A landscape with many valleys, sampled at points; each row gives a point and its height.
A ball rolls from a point to the lowest of its 2 nearest points, and stops where none of them is lower. Distance is the straight distance between rows; heights are no part of it.
Q255: [127 121 114 169 183 118 165 118 102 101 198 129 137 122 122 166 145 123
 128  46  92  99 125  80 139  70 140 103 146 142 168 165 137 126 103 128
 141 149 126 103  74 115 111 171 123 147 154 115]  h=317
Q289: [154 112  84 149 185  94 152 144  82  98 161 130 145 106 135 121 122  98
 118  69 110 124 152  82 142  80 150  72 175 143 201 145 136 134 146 168
 167 141 139 112 110 126  91 147 119 142 167 120]  h=296
Q950: [120 101  54  93 120 114 117 162 105 122  74 105 100 127 136 134 114 144
 173 162 159 117 124 180 113 126 158 149  91 151 147 122 100 151 115 157
  61  88 230 149 120 139 158 151  76 120 166 108]  h=303
Q939: [139 111 121 104  91 132 124 114  64 169  70 122 165 120  83 123 120  92
 173 142 143 151 136 173 137 160 175 153 115 101  99  73 147 130 141 113
 156 139 163 121 143  94 173 108 105 152 112 130]  h=279
Q123: [138 121  92 153 144  78 175 198 174  82 105 107 119 113 114 109 156 159
  80 136 128 163 129 113 102 148 103 157 128 129 184 163 101 185  62 137
 193 141 168 128 146 143 103 144 120 166 176 105]  h=527
Q665: [113 136  74 110 142 143 116  66 130 135 158  46  78 120 152 120 124 112
 121 108 134 140  74 170 103 153 154 163  73 107  95 142 133  97  85 129
 100 152 157 128  96 104 187 144 122 104 108 117]  h=125
Q428: [205 116 114 122 189  73 134 143 109 132 124 164 136 107 121 135 126  57
  65  89 120 162 152 115 140 126 105 139 187 122 165  96  93  99 213 106
 176 182 111  88 147 137 129 133  93 142 136 125]  h=646
Q422: [ 98 141 121 104  65 149 124 129 161 143  95 196 136 149 134 146 139 154
 150 165 126  59 164 100 126  78  76 106 120 186 186 123 117 131 126 174
  85  54 130 149 154 160 100 122 126 111 137 132]  h=185
Q365: [181 122 114 110 154 112 105  96 100 162 126 154 142 133 117 133 120  51
  79  84 131 154 155 141 135 161 130 136 142 117 138  70 103 101 185 120
 140 156  86 126 141 109 150 116 106 129 112 141]  h=631
Q682: [124 140 109 159 159 114 171 140 165  46 154  89 109 136 153 109 142 162
 118  96 103 107 122  59 103 105 143 155 128 123 166 166 124 123  77 161
  96 124 164 118  97 119 138 150 138 140 155  79]  h=490
Q133: [147  95 122  92 106 149 128 176 168 137  77 182 130 163 172 155 147 143
 115 174 114 125 103 135 103 146 126 152 122 159 176 124 131  69 153 125
  79  48 136 134 172 155 157 104 133 157 148 129]  h=313
Q879: [111  99 113  92  85 142  98 125 171 182 102 139  91 138 146 139 126 163
 129 189 148 158  96 202 109 172  94 139  83 171 118 155 101 133 107 121
 104  88 153 144 154 183 156 116  98 114 123 157]  h=224
Q679: [127 117 136 145 117 153 159 162 102 114  72 155 152 159  98 146 131 156
 183 148 125 113 164 140 124 115 149 139 137 118 134 117 150 180 103 133
 107 114 174 121 111 126 110 122 113 146 134 121]  h=318
Q19: [ 90 153  74 125 111 122  96 110 118 102 144  38 104 111 126  68 109 147
 161 152 159 128 130 145 136 126 126 108 120 115 101 172 143 165  86 183
 139 178 143 161 116 120 110 154 146 113 139  90]  h=183
Q588: [ 95 140 163  98  56 179 150 146 167 116  59 128 158 161 128 122 138 159
 159 192 161 114 138 120 108 152 141 176  92 124  83 100 145 142 116 131
 108 107 156 133 146 123 126 107 145 117  97  97]  h=195
Q828: [134 120 165 142 110  93 141 196 174 126 101 138 126 126  79  98 145 158
 103 170 163 185 133 154 119 174  80 159 121 108 115 144  83 192  98  85
 205 163 136 118 178 155 115 143 131 151 134 132]  h=151
Q426: [188 106 124 137 166  92  92 121  88 169 142 166  93 121 135 176 127  77
 104  99 125 148 159 189 123 127  98  62 177 148 149 119 101 124 185 104
 143 149 134 126 141 185  95 118  79  98 117 180]  h=629
Q914: [139 128 122 150 164  81 148 199 205  83 132 105  90 117 142 119 133 151
  74 157 142 178 108 125 100 161  97 152 140 109 161 183  90 162  86 113
 165 164 155 123 132 194 107 140 130 124 167 136]  h=544
Q648: [102 157 223 163 139 116 124 134 143 143 165 135 103 117  99 125 134 145
 124 137 127 156 131 130 129 158  95 125 157  90  64 168 123 179 120  87
 162 220  89 114 118 132 108 129 161 126 131 122]  h=702
Q799: [120 152 208 162 154 140  99  88 132 177 205 156  96 123 108 137 145 131
  92  92  97 154 129 138 123 145  91 104 150 140  76 150 113 153 122 106
 145 178  47 126 117 124 108 118 131 114 100 153]  h=686
Q390: [184 118  70 138 166 111 116 119  78  99 139 102 132 106 142 104 116  85
 121  75 134 116 133  85 149  74 194 106 157 125 188 125 149 101 183 167
 145 150 141 123 126 119 133 156  95 123 154 113]  h=275
Q642: [ 62 143 123 149 113 157 155 131 104  85 157 157 154 146 113 116 144 184
 204 127 105  54 157  75 145  84 113  80 138 169 152 160 157 165 110 195
  81 102 116 131  99 125  84 156 143 125 151  88]  h=416
Q253: [163 137 197 123 127 129  87 119  60 174 117 185 138 126  90 134 104  84
 152 136 144 121 167 149 150 116 136  81 197 111 107  85 128 135 203  78
 117 144 100 143 151 144  98  96 132 102 109 171]  h=387
Q179: [ 85 129 159 138  83 170 120  72 136 191 149 172 168 171 109 173 134 163
 147 122 109  84 122 131 153 128 118  93 107 167 114  98 142 107 118 148
  94  75  75 150 125 109 117 121 130 118 107 166]  h=240
Q704: [ 99 124 177 133  74 165 125 114 182 170 108 187 144 155 140 179 133 177
 155 173 131 110 114 149 125 148  95 103 110 154 113 129 135 135 124 120
  77  68  95 127 138 158  97 109 135 124  97 170]  h=187
Q837: [130 106 105 149 132 111 105  90 155 190 160 129  92 120 120 146 143 155
  93 132 132 165 116 185 105 156  72  97 104 172 122 159  94 144  72 126
 173 123 138 132 163 167 115 133  98 129 120 183]  h=548
Q640: [132 124 199 117 145 128 124 131 190 137 147 145 115 148 179 161 129 111
  92 125 114 109  93 111 157 140 115 149 129 107 109 138 135  68 174  70
  82  85  46 128 163 107 123  97 154 120  99 139]  h=452
Q78: [168 110 129 113 140 100 114 199 141 129  62 163 107 138 153 139 122  86
 103 160 143 128 128 139 140 108 133 132 165 103 160 112 113 112 181  92
 109  90 151 119 171 190 124  91 120 110 142 154]  h=587
Q899: [122 169 178 101 104 133 128 134 192  95 130 107 131 146 179 105 120 116
  97 145 125  77 107  78 171 115 120 155 129  95 110 131 141  53 172 125
 108  95  39 135 166  81 117  94 184 105 109 117]  h=422
Q193: [108  97 124 139 128 151 154  75 145 147 172 156 167 162 134 162 174 172
 124 100  75 100 104 121 122 147 115 130  77 176 134 114 148  95  71 157
  90  79  84 109 121  73 141 144 146 175 114 125]  h=622
Q623: [119  97 115 121 140 141 124 110  70 171 128 138 130 141 123 182 117  95
 173 119 133 105 111 170 139 113 163 103 114 122 124 118 162 113 136  91
  80  99 174 115  84 144 145 133  94 107 122 163]  h=454
Q505: [111 160 161 103  85 158 144 175 144  57  54 131 159 139 126  96 118 144
 175 186 148  93 166  65 124 118 162 166 139  97 115 106 163 133 132 152
 101 115 156 142 131 118 128 110 149 131 133  80]  h=135
Q998: [157 127  70 101 152 107  91 121 151 142 131  73  71 123 180 104 129  83
  66 134 150 171  91 179 109 186 129 150  90 127 112 126  94  90 139 107
 142 155 137 132 142 174 166 109 105  85 115 144]  h=124
Q726: [117 112 150 172 148 155 183 113 166 109 192 155 128 164 171 204 184 192
 124  92  81 110  85 113 107 152  99 114 104 154 124 168 148 119  78 129
  74  99  89  78 107 107 125 144 152 164 109 138]  h=638
Q346: [125 140 147 145 163 128 164 103 113 120 181 108 129 108 122 148 124 104
 113  75  92 138 100  86 124 121 140 173 125  95 115 133 140 113 108  81
 134 143 104 116  93  82 164 163 140 168 111 113]  h=359
Q769: [124 120 108 152 169 114 161 160  77  84 132 135 132 137 122 133 122 140
 200 110 120  77 147 101 140  58 175  94 158 122 180 138 170 157 128 149
  90 115 192 113  68 132 115 157  88 122 165 112]  h=395
Q294: [128 133 166 132 164 123 149 107  89 142 174 132 132 106  93 160 109  73
 118  58 104 162 113 126 128 120 157 177 135  78 101  98 148 113 149  62
 131 207 126 108  68  67 185 160 114 159  95 122]  h=383
Q50: [ 96 111  77 114 102 138 117  64  86 179 136 103 141 127  98 130 134 130
 157 122 131 115 113 206 126 142 134 129  77 149  93 114 138 129  93 156
 117 116 155 133 123 103 152 141 101 116 103 133]  h=624
Q68: [129 108 117 158 125 115 136  99 149 171 161 175 135 132 112 168 173 173
 110 104  99 139 122 167 105 134  88 105 101 198 155 142 101 148  62 144
 158  67 128 112 160 126 128 157 105 171 126 163]  h=566
Q539: [115 131 115 139 149 133 116  96 195 110 185 109 115 126 175 111 133 139
  71  97 107 117 115 104 135 119  67 112 113 154 113 168 110 109  94 154
 126 107  62 130 142 142  99 108 155 113 127 124]  h=335
Q156: [168 129 111 133 161  86 133 211 167 103 103 118  84 121 174 116 129 121
  81 159 156 166 116 132 117 122 134 152 159  96 163 155  98 136 138  93
 136 141 162 117 148 208 121 109 121 109 151 153]  h=564
Q602: [129 144 105 149 169  93 183 165 182  30 137  76 127 121 137  82 137 164
  84 111 113 158 109  69  96 131 119 173 124 120 187 168 112 150  66 154
 164 141 148 133 114 124 143 161 139 151 166  84]  h=508
Q670: [126  94 118 109  89 141 105  59 156 204 158 150 165 125 116 149 159 166
 113 107 108 139 110 182 133 131  96 106  75 199 137 112 119 112  82 165
 138  66 118 143 160 100 156 135  98 147 107 161]  h=585
Q32: [100 158 125 131 101 143 178 141 182  28 130  86 122 159 164  83 150 193
 138 131 136  99 115  58 103 118 115 154  98 128 134 168 137 140  92 187
  82 108 130 115 108 122 126 140 169 124 144  50]  h=468
Q748: [112 158 114 143 147 118 101 146 111  98 139 116 129 103 141  85 116 119
 134 127 136 141 140  87 139 104 123  98 165 145 120 154 114 145 157 168
 182 152 101 141 141 132  94 129 151 131 138 113]  h=684
Q745: [175 137 110 105 132  89 133 179 137  99  71 116 149 106 130  78 109  78
  77 138 157 159 145 115 145 131 147 162 139  96 147  95 100 101 165 131
 172 130 150 141 156 144 158 103 127 138 147 113]  h=520
Q460: [121 107  68 130  97 135 112  64  73 175 129 107 162 116  61 117 133 119
 163 112 139 109 160 174 139 101 137  87 114 159 137 105 131 142  93 184
 133 112 143 153 119  94 117 136 100 112 123 133]  h=641
Q363: [139 112  72  78 113 123  80 124 139 177  85  94  99 122 139 111 132 111
 102 174 174 183  98 211 103 175 124 134  77 149 101 124  97 110 122 123
 133 120 172 141 165 161 167 114 109  99 123 155]  h=175
Q345: [101 135 119 125  99 158 147 131 114  93  77  75 139 148  90  97 126 158
 202 152 134  94 151 145 108 121 171 174 117 108 100 125 155 161  92 155
  99 139 191 139  91  96 140 141 118 131 128  96]  h=276
Q293: [117 139 131 139  88 119 121 173 129 106  99 171 154 112  98 116 138 160
 123 164 134 127 172  93 125  87  81 110 153 161 160 143 108 169 114 167
 196 101 144 140 160 156  76 124 140 146 149 115]  h=319
Q530: [124 109 107 106 105 154 134 174 122 136  82 211 151 170 123 169 141 129
 145 134 124  75 166 107 123  91 116 101 148 165 214  94 145 115 156 138
  71  42 145 143 142 147  93 108 124 153 155 145]  h=233
Q985: [167 120 147 124 152 102 167 182 133 110  63 176 174 118 108 123 128  85
  98 116 133 156 160  78 140 131 152 172 163  94 175  83 116 100 172  92
 160 106 126 129 164 116 156 132 134 177 139 132]  h=494
Q723: [112 132 148 121  53 150 114 131 161 157  75 199 131 136 111 168 123 167
 142 199 139 109 157 137 120 112  77 103 138 159 139 123 118 165 129 138
 124  75 137 149 155 179  89  99 133 119 113 156]  h=130
Q17: [105 174 134 122 122 155  87 111 101 112 153  95 116 111 128  85  89 103
 159 145 143 123 137 105 154 114 145  98 148 121  68 130 142 127 182 141
 152 170  84 152 129 122 103 113 163 108 115 112]  h=698
Q461: [121 169  97  89  54 123  85 139 126 152  90 133 149  95 103  86 125 136
 136 194 157 115 169 120 116 102  91 113 140 160 125 133 105 162 119 194
 201 128 156 169 164 162  89 114 142 114 137 122]  h=287
Q713: [121 120 132 154 119 111  96 129 130 170 132 124 110 128  81 127 129 144
 131 163 152 150 148 199 116 137  93  77 128 129 103 160 104 188  92 124
 163 169 154 148 135 149  91 140 122 119 139 156]  h=525
Q673: [106 163 134  85  37 160  96 143 143 130  66 125 134 112 111 107 127 155
 154 223 170 107 145 130 123 148 107 144 112 132 105 121 117 143 108 151
 138 119 168 154 142 159 109 104 142  83 132  99]  h=246
Q604: [121 173 112  83  82 145 116 174 133  75  81 127 168 125 141  89 102 128
 161 166 137  71 164  48 140  88 126 141 142 130 153 130 144 117 163 177
 132  96 140 147 155 138  99 117 156 110 154  85]  h=186
Q839: [137 127 111  65  93 130 111 172 200 105  66 139 127 131 191 126 126 118
 101 178 141 123 117 102 110 143 128 190 107 139 148 114 110  88 153 118
  91  60 141 141 181 144 134  98 132 115 133  98]  h=348
Q692: [ 98 155 142 120 109 163 144 108 138  91 163 105 163 144 136 100 124 134
 135 103 120  81 137  40 161  95 122 142 123 120 144 107 155  89 137 164
 120 108  65 141 119  66 117 123 183 133 134  97]  h=115
Q165: [186  87 116 120 150 106 102 152  84 179  87 176 109 133 127 166 114  98
 143 145 157 138 134 180 128 111 135  80 162 112 150  99 119 119 191  90
 114 116 178 118 145 192 121  94  98 100 133 183]  h=610
Q76: [152 151 118 148 171  99  68 137  63 134 148  97  84 103 135 124 111 114
 134 124 152 160 148 157 135 151 130  67 187 137 129 132 113 169 182 144
 163 202 119 145 119 167  89 133 125 104 144 141]  h=181
Q446: [143 150 188 143 159 127 161 178  95  78  93 142 154 112 102  99 101 100
 165 105 123 113 165  49 158 100 189 131 193  84 172 105 152 126 187  93
 140 135 120 121 116 111 132 132 159 156 163 112]  h=443
Q306: [116 129 149 149 137 115 151 187 187  77 119  90  76 134 149 142 129 174
 132 173 145 160 100 156  86 175 135 166 114 102 118 190 129 170  77 112
 105 149 172 113 119 169 120 135 126 130 142 126]  h=549
Q391: [116 129 135 160 164 142  97  72 120 161 195 127 101 123 139 152 128 129
 119 104 118 114 130 167 139 118  94  59 132 156  96 157 118 132 126 135
 125 153  94 135 107 143 101 126 115  94 117 156]  h=671
Q211: [115 104  84 168 155 105 150 160  96  98 147 136 135 121  98 139 144 170
 159 115 120 111 154 138 121  85 125  98 163 139 171 165 130 187  77 165
 137 124 190 131  92 144  91 151 110 138 172 123]  h=371
Q577: [103 127 186 137  85 150 145 112 125 177 124 172 191 137  61 133 156 132
 147 104  96 147 135 121 146 151 121 156  98 130 105  74 134 128 118  99
 173 130  77 115 137  32 152 136 144 188  87 123]  h=323
Q118: [150 134  93 100 124 130 126 114 142 100  85  70 136 124 150  83 115 101
 102 113 154 140 106  91 131 121 173 199  90  99 142 100 117  72 132 143
 121 111 146 144 138  85 194 124 137 123 131  79]  h=568
Q863: [127 118 203 144 122 129 119 111 113 207 128 197 163 132  78 147 136 122
 130 131 121 144 163 153 137 136 110 104 157 127 107 104 107 145 153  73
 143 121  94 122 148 140 108 111 120 135 113 188]  h=388
Q278: [ 93 142  95 107  98 108 122 132 124  90 107  64 100 130 127  76 104 174
 162 157 161 108 123 150 121 131 129 154 101 124  98 163 123 153  87 162
  91 148 181 154  97 139 140 146 120  88 153  89]  h=227
Q920: [108 123 154 159 127 135 139 129 142 118 136 135 138 136 117 131 126 148
 129 120 117 123 139 104 126 117 113 118 131 134 118 147 124 154 102 118
 146 140 108 141 115 148 103 115 151 124 125 130]  h=668
Q815: [132 127 177 149 141 145 176 164 116 110  79 160 179 144 103 142 132 112
 144 114 112 133 147  71 131 142 180 170 151 100 141  89 156 118 143  83
 125 124 124 121 135  84 163 130 147 179 126 112]  h=470
Q645: [110 133  54 132 116 115 128  74 174 118 169  81 116 123 119  96 155 160
  78 119 134 148 112 133 108 146  63 149  70 179 128 155  98 134  40 175
 173 119 118 142 152 120 119 146 129 129 131 106]  h=274
Q691: [122 114 159 121  97 138 149 104 192 132 158 134 123 134 181 141 144 182
  93 147  97 154  61 148 109 191  95 148  76 152 107 158 121 103  75 113
 116  94  80 102 149 130 156 111 140 144  98 148]  h=666
Q4: [119 106 122 136 172 115 117 137  80 148 154 123  96 133 139 195 125 118
 156 122 140 127 112 189 127 116 144  89 140 107 106 150 150 147 111  81
 103 170 192 118  78 171 114 152  92 104 131 159]  h=479
Q917: [145 129 147 154 169 108 168 187  97  54  98 139 161 134 115 104 127 140
 154 119 121 122 161  56 141  79 175 130 178 108 185 136 160 156 126 136
 142 116 175 120  93 123 116 145 133 160 160 105]  h=419
Q719: [ 91 142 120 145 100 160 132 119  75 126 129 183 160 133  80 130 121 154
 207 131 125  64 174 113 152  72 120  54 148 162 145 117 163 170 131 162
 101  84 132 143 111 137  77 136 130 112 154 137]  h=390
Q187: [ 84 146 109  98  73 142 110  58 180 130 159  89 120 127 137  93 135 179
 101 155 137 115  95 131 117 149  80 154  47 163  83 129 110 118  57 180
 123 112 105 143 141 108 132 129 151  97  99 103]  h=231
Q182: [193 105  63 129 151  93  87 117  98 121 126 137  87 111 161 119 131 102
  84 103 133 147 153 157 130 116 108  67 173 160 183 114 104 113 202 161
 159 141 148 122 151 184  90 122  85  99 141 144]  h=643
Q882: [100 133  73  90 113 136  98  85 164 138 137  77  86 123 170  97 131 135
  98 140 143 122  88 149 114 142 113 157  66 142 107 134 105  91  96 164
  86 108 121 149 134 141 150 113 133  90 116 114]  h=182
Q514: [133  93 117 117 157 142 108  86  96 186 160 145 141 138 147 176 129  86
 127  83 110 110 107 144 148 120 156 111 103 141 122 106 138  77 140 104
  90 107 115 113  98 103 159 125 124 127 104 178]  h=430
Q559: [131 163 126 138 162 139 104  73 160 105 229  94  86 105 182 105 126 119
  73  77  84 143 121 100 141 132  75 130 120 149 113 136 108 103 129 144
 141 156  22 138 127  90 129 125 157 112  89 109]  h=366
Q695: [129 133 204 140 160 134 142 154 187  97 135 120  94 157 189 172 119 133
 114 126 117 113  68 102 123 135 160 154 132  75 113 155 143  74 162  42
  63 114  91  92 107 131 149 128 138 120 102 151]  h=477
Q456: [104 152 224 145 123 143 140 128 139 122 143 126 140 113  97 112 117 130
 125 119 106 143 129  89 140 140 131 171 157  70  70 132 128 132 142  76
 145 196  65 124 110  93 149 109 175 150 114 104]  h=718
Q836: [118 130 146 151 203 105 175 133 123  98 194 145 127 130 142 182 136 107
  89  46  84 138 104  85 113 101 124 137 146 124 141 155 142 121 103  68
 135 167 107  89  88 115 144 178 117 170 133 127]  h=336
Q780: [ 93 174  91 148 151 126  72 113  89 132 159  63  92  89 133  97 104 139
 155 142 161 142 128 151 125 130 130  75 156 131  98 144 128 192 146 191
 145 202 138 162 114 132  68 161 139 105 135 103]  h=140
Q468: [118 104  94 106 104 138 127 159 148 120  88 123 100 142 141 128 131 153
 127 168 151 134 103 156  87 149 119 155  90 162 137 140 104 153  94 140
  91  89 185 137 149 165 142 133 103 119 147 110]  h=265
Q425: [117 164 121 110 123 162 119  66 156 101 184  72 118 135 169  79 108 108
 111 102 116  91 112  76 160  98 136 141  94 110 106 110 138  77 143 159
 104 129  44 147 109  66 152 121 156  99 116  89]  h=167
Q848: [169 125 157 121 139 131 112 102  43 160 113 139 134 117  88 123  96  68
 160 108 144 121 163 136 147 128 180  98 165  95 112  74 165 116 217  87
 126 180 115 121 120 119 138 104 109  98 113 149]  h=355
Q343: [172  97  78 106 125  92 144 136  76 157  85  99 152 116  78 123 132  90
 135 118 134 170 122 193 111 154 165 160 122 102 122  96 125 131 120 128
 180 152 188 110 137 102 172 149  82 172 119 141]  h=241
Q215: [151 155  85  80 110 113 104 140 165  95  85  65 121 108 172  51 111  83
  75 150 165 142 122  95 134 133 145 175 107 108 144 105 108  74 141 152
 164 137 139 155 172 126 159  97 136  94 138  91]  h=545
Q983: [119 106 161 160 110 154 147 126  63 146 102 185 174 140  64 144 115 133
 185 121 121  94 178 120 147 102 147 101 166 124 153  91 176 157 149  97
 112  94 133 126 101 110 105 118 137 149 143 149]  h=356
Q316: [ 63 161 121 138  91 137 156 125 135  65 152  83 132 130 126  90 133 186
 179 134 118  79 128  90 129 110 120 127 127 129 106 173 145 159  92 192
 101 126 122 133  98 124  96 149 157 127 136  73]  h=442
Q553: [119 126 153 128 117 138 131 171 170 112  98 122  75 139 150 159 115 165
 154 192 159 138 105 156 104 152 151 143 127  95  93 151 136 152 115  90
  72 128 159 113 117 197 124 113 129 104 122 139]  h=526
Q10: [123 119 162 152 158 111 106 135  75 179 155 145 101 124  90 160 121 123
 148 144 139 129 151 189 122 125 120  66 173 120  80 144 127 179 131  88
 141 188 152 134 102 157 107 129 122 115 135 163]  h=502
Q710: [149 129  78 106 150 104 129 128 126 126 126  56  95 110 146  96 116 100
 101 125 145 181  82 161 102 171 172 181  87  95 119 124 125 105 118 106
 134 161 185 127 126 124 203 139 114 115 131 122]  h=174
Q486: [139 120 175 143 122 122 142 124 112 178 109 172 173 119  76 127 140 107
 110 121 125 160 147 141 141 148 113 153 137 121  95  93 106 153 142  81
 186 149  99 102 133  92 148 143 128 163 107 136]  h=354
Q74: [ 81 133 171 136  76 168 135  73 131 154 137 129 189 145  90 138 135 158
 146 110 105  99 122 109 141 131 127 126  87 135  87  90 160 134 103 134
 131 112  86 137 106  58 124 127 149 153  85 119]  h=286
Q786: [135  99 134 109 110 165 127 159 142 161  90 210 149 171 152 173 143 122
 144 146 117  88 125 130 142 133 147 129 130 143 161  98 159  80 175 114
  65  36 109 135 158 123 139 104 133 139 124 159]  h=278
Q910: [126 120 182 119 102 123 126 132 189 166 118 141 110 136 144 142 141 149
  95 174 125 177  73 158 116 195  91 153 102 122  78 147 103 116 130  69
 140 114  85 114 174 158 140 105 145 127  88 166]  h=685
Q503: [149 108 122 158 136  92 151 176 107 133 114 177 140 134 101 152 140 140
 134 156 126 132 175 137 131  86 101  87 163 133 169 141 113 178 123 136
 157 110 165 125 148 174  89 120 119 146 163 144]  h=344
Q755: [170 150 125 116 146 123  99 112 144 133 125  88  68 106 178 100 108  57
  73 114 131 147 109 163 144 170 136 148 124  89 106 100 105  76 193 101
 142 172  94 143 145 133 154  92 120  70  78 128]  h=66
Q579: [142 163 123 114 120 166  83  79 145 124 150  70  91 105 184  81  96  85
  94 116 121 125 117 119 153 130 131 125 115 118  94 109 128  79 181 139
 129 147  53 153 131 102 149 102 136  69  78 103]  h=123
Q822: [136 102  85  97 116 155 143 110 105 141 100 111 160 138 127 127 121  88
 141 107 136 126 103 131 133 132 181 164  86 130 143  85 147  70 131 127
  91  86 144 134 128  83 192 141 129 143 127 110]  h=590
Q30: [132 128  54 122 158 108 124 117 176  90 159 102 108 117 175  81 150 136
  58 109 120 133 108  89 111 119  79 140 111 171 168 165  93 112  73 168
 153 109 111 134 152 154 111 123 136 122 170 103]  h=305
Q901: [107  90 120 120 108 165 133  54 113 179 166 137 151 145 114 166 144 167
 164 110  89 114  95 197 124 141 131 116  64 166 118 118 150 110  69 140
 105  81 128 119 103  73 167 150 102 150  94 149]  h=604
Q775: [178  92  50 121 163  80 143 109  38 116 139  96 132 116 101 123 105  77
 155  80 124 130 156 141 127  95 186  99 151  98 164 109 150 131 146 182
 151 192 199 115 106 104 120 149  84 135 156 119]  h=245
Q56: [112 177 201 120 116 161  98 102  92 150 156 126 131 114  96  81  99  83
 151 120 125 123 141  96 147 124 144 127 157  97  62 106 146 120 187  99
 136 183  46 137 109  79 130  89 167 126  97 118]  h=714
Q954: [ 91 169 148 123 123 154 143 143 105  69 118 116 189 113 106  92 113 115
 168 131 138  93 175  33 160  83 151 114 165 124 137 124 167 126 151 169
 148 114 109 146 129  93 101 130 177 156 147  94]  h=164
Q161: [182 108  87 142 171  67 123 171 111 107 117 172 124 106 135 107 143 105
  84 104 121 163 162 111 132 101  91  96 201 143 186 128  78 134 175 161
 191 156 126 104 162 168  90 123 107 144 163 136]  h=655
Q715: [160 120 101 147 160  90 122 129  62 131 152 104 125 107  95 123 115 102
 137 119 134 157 159 165 125 137 138  92 166 111 139 128 122 178 140 151
 165 221 164 128 108 110 102 153 111 130 150 126]  h=213
Q862: [122 127 163 150 151 138 183 118 180 100 185 127 113 142 193 180 151 180
 110 111  99 157  60 126  86 176 131 154  86 135 106 176 146 106  72  87
  87 124 106  77 107 137 147 138 149 152  94 133]  h=650
Q644: [130 100 197 137 131 126 137 151 162 161 132 189 130 135 159 187 148 148
 119 148 100 158  94 157 118 179 105 133 135 133 105 144 107 128 137  71
 126 110  90 101 142 152 136 120 142 156 116 185]  h=700
Q368: [122 127 158 132 132 139 123  92  49 177 109 125 137 116  72 145 103  81
 170 123 147 134 138 180 137 147 180 126 122  76  72  76 158 133 166  64
 122 175 155 112 103  96 168 113 114 128 106 160]  h=320
Q854: [118 127 107 150 137 154 105  61  80 174 185 129 139 121  89 121 113 135
 159 110 121 105 161 154 158 109 125  61 130 152 104 122 137 150 126 164
 143 133 121 152  91 112 102 134 117 101 126 142]  h=657
Q415: [142 114 164 111 165 142 136  95  82 183 167 147 141 116 117 175 109  54
 124  60  96 153  98 134 137 134 163 131 116 113 113  88 162  75 171  72
 111 152  97 102  89  75 188 139 118 151  97 161]  h=406
Q730: [148 137 142 160 182  78 157 197  80  74 127 110 122 103 107 123 127 145
 153 118 131 151 157  97 141  85 169 114 206  96 165 161 140 186 124 132
 171 182 176 119  89 126 103 158 136 158 176 123]  h=440
Q136: [125 158 133  69  82 147 111 137 196  86  97  92 124 144 197  94 127 132
 113 151 140  78 115  65 137 120 126 188  98 119 137 130 126  58 138 142
  72  84 101 144 159 109 127 104 157  93 135  83]  h=386
Q129: [164 105  75  92 120 147  98  82 105 157  99 130 150 119 131 113 115  63
 103  99 141 134 144 127 159 134 154 137 105 116 140  64 142  66 189 146
 125 103 121 136 150 100 159 105 109 120 118 118]  h=612
Q395: [153 108 111 147 142  90 155 164 120 138 110 120 129 113 103 132 146 124
 109 128 134 184 127 168 119 156 121 153 132 102 129 130  97 169 102  99
 187 158 163 108 133 131 140 162 107 158 136 145]  h=198
Q615: [110 132 169 138 141 143 128 152 171 104 138 119  85 156 179 180 108 151
 155 146 123 111  80 137 114 137 173 135 117  90  94 168 156 113 138  69
  49 123 146  92  92 179 151 130 111  95 115 147]  h=500
Q83: [101 108 178 181 132 146 155 119 147 146 154 170 131 148 127 198 155 173
 127 117  97 119 108 131 110 140  97 111 118 154  95 161 129 153  89 100
 115 116 105  95 112 144 105 144 132 155 112 154]  h=651

Call two points neighbours if one is among the 2 nearest of the other. Go from one point of each pair to the other, from neighbour to neighbour, staying as low as possible. Name the highest point that can't be avoided.
Q755, Q780 => Q950
Q998, Q692 => Q425
Q723, Q828 => Q863
Q755, Q665 => Q710
Q505, Q998 => Q604

Two balls start at each pair of points below. Name the first point that both come to, or write none.
Q10, Q553 => none
Q182, Q713 => Q780
Q32, Q306 => none
